Points, in no order, along strands that fork and pass close to each other.
In the rows, 128 means zero.
Points whose rows are less than 63.8 apart are linked; no others are.
Lapa: [141 120 123 137  77 156 140 100 171 146 107 140 134  62 119 126 124]
nefun: [134 117 113 128 183 148 120 139 131 114 139 135 118 136 144 151 118]
nunid: [ 91 157 152 125  82 115 113 164  93 111 184 113 105 174 135 113 121]
rog: [151 115 108 121 168 177 119 125 152 129 130 139 117  85 132 154 108]
bevu: [116 105 108 123 198 102 131 139 115 119 104 140 125 154 137 125 145]
Fuvi: [ 83 150 175  92  82  71 144 123  67 130 109 161 111 123 115  88 162]
ris: [137 143 141 131 122 156 116 132 137 123 169 126 122 137 140 147 107]
Baga: [118 115 142  98 117 156 133 122 132 132 109 161 102  72 116 116 140]
Suves: [146 138 128 125 114 177 110 127 153 129 171 126 119  97 134 150  95]
kedeb: [143 120  95 155 171 109 113 159 124 114 148  82 149 209 136 144 124]
Tase: [140 114 111 151  90 145 159  88 180 151  71 146 142  51 118 128 135]
Losu: [113 117 141 102 140 146 131 126 121 123 117 160 105  97 126 119 141]
Fus: [164 133 106 148 191 168 107 147 149 111 171 106 129 137 151 182  85]
kizop: [120 111 120 117 186 136 125 139 125 113 124 144 111 128 141 138 131]
kase: [163 127 124 147 136 136 139  81 154 154 100 135 164 141 130 140 144]
lare: [ 75 128 142  97 118  37 127 166  53 124 109 120 120 160 115  66 143]
mapa: [ 72 143 149 106  98  56 125 160  58 118 130 123 112 162 121  75 143]
ger: [102 119 117 131 148  41 133 137  81 142  93 114 158 195 121  88 154]
rulit: [146 117  92 161 185 100 124 140 128 122 122  88 163 212 138 145 134]
fumi: [126 107 120 104 123 175 132 128 152 125 106 154  96  39 116 126 123]
gunop: [139 105 127 136  97 131 159  83 158 160  58 153 146  70 112 118 156]
Dafit: [ 77 151 165 103  88  71 132 142  67 116 130 143 106 143 125  86 149]
Mup: [ 96 131 175  77  62 136 141 123 106 127 115 162  85  62 106  91 154]
gos: [ 76 121 134  97 138  24 135 155  57 129  85 126 132 156 114  65 151]
mabi: [107 164 158 130  77 142 109 156 112 110 205 108 102 168 144 134 104]
fubun: [140 151 139 121  86 180 102 133 149 124 203 118 109  94 140 153  83]
nipov: [164 134 107 175 172 109 134 113 144 128 121  97 177 213 138 153 136]
befep: [157 128 124 153 153 124 138  91 144 145 107 131 164 165 132 145 144]
tun: [142 109 133 130 111 129 152  84 143 162  70 153 147  93 113 118 159]
galiz: [189 136 111 164 156 152 127  84 174 145 130 105 178 153 132 169 114]
daf: [153 137 111 152 167 152 106 163 142 106 179  94 131 172 150 172  92]
pebif: [ 93 145 144 131  97  95 118 157  88 117 159 112 115 181 130 106 131]
zud: [127 124 132 110  81 185 117 133 157 123 155 137  95  42 122 129  98]
Bafis: [103 128 158  83  67 159 137 129 127 121 125 155  80  46 111 101 137]
Kip: [141 150 130 171 120  86 132 118 123 138 128 100 173 221 132 133 145]
budef: [148 125 118 125 133 179 118 121 154 132 146 134 118  82 129 150 101]
ridi: [161 126 114 161 170 121 138 104 147 134 114 115 165 186 136 153 137]
Vuf: [106  98 104 125 201  76 137 140 107 120  88 131 136 163 132 111 156]
rap: [ 94 133 178  75  66 115 149 113  91 131 100 171  95  71 103  87 169]
leka: [147 126 103 152 170 135 104 173 132 103 169  83 136 194 143 158 104]
Nifi: [110 126 141  98  62 177 128 132 150 122 148 142  85  31 116 118 111]
pevo: [146 151 122 174 121 100 119 135 127 128 150  80 171 230 129 136 131]
gaz: [117 111 106 144 163  49 131 138  92 142  90 104 166 201 127 101 156]
Nezu: [112 114 134 103 165 135 127 136 118 114 120 156 103 112 132 122 139]
tope: [143  91  93 119 174 173 143 115 162 134  75 151 109  37 116 136 127]
mak: [162 159 129 176 127 122 121 123 149 125 163  87 173 212 136 159 115]
zif: [137 124 109 129  90 181 125 122 174 129 136 134 111  31 122 139  96]
zifa: [ 92 145 182  89  63  91 148 106  78 138 106 168 113 101 108  89 167]
Vekel: [134 160 154 122  76 177 103 136 139 119 213 116 108 118 142 150  83]
Veg: [138 122 109 142  79 169 134 111 181 136 119 133 125  41 122 137 106]
lor: [145 101 108 115 169 167 131 115 150 134 100 151 117  79 122 139 126]
lil: [176 153 130 167 133 139 121 100 162 136 155 100 173 177 136 166 111]
Pife: [158 119 100 140 208 165 117 137 145 117 144 125 124 129 147 174 100]
nuga: [ 97 112 124 118 156  33 143 137  74 139  73 134 151 168 120  83 158]
vob: [127  95 106 105 148 175 137 130 158 122  85 157  92  22 114 129 125]
Vemo: [126 164 159 131  77 159 107 139 132 120 210 113 111 148 145 144  94]
Vafo: [131 132 115 160 145  71 133 124 109 139 110 103 169 212 132 123 153]

A fork is a point with three links, a tip a point with one. Leave the first point through the second and follow the links. Name the first fork or tip that comes.
Lapa; Tase -> tun
lor; tope -> kizop
Vafo; Kip -> galiz
Vemo; Vekel -> Suves
rulit; nipov -> kase
Suves; fubun -> pebif

Name the points in between on the shortest way along the links from the first point to the second, in order.
galiz; gaz -> lil, mak, pevo, Kip, Vafo
Fus; Baga -> Pife, nefun, kizop, Nezu, Losu
tun; Veg -> gunop, Tase, Lapa
rap; zud -> Mup, Bafis, Nifi
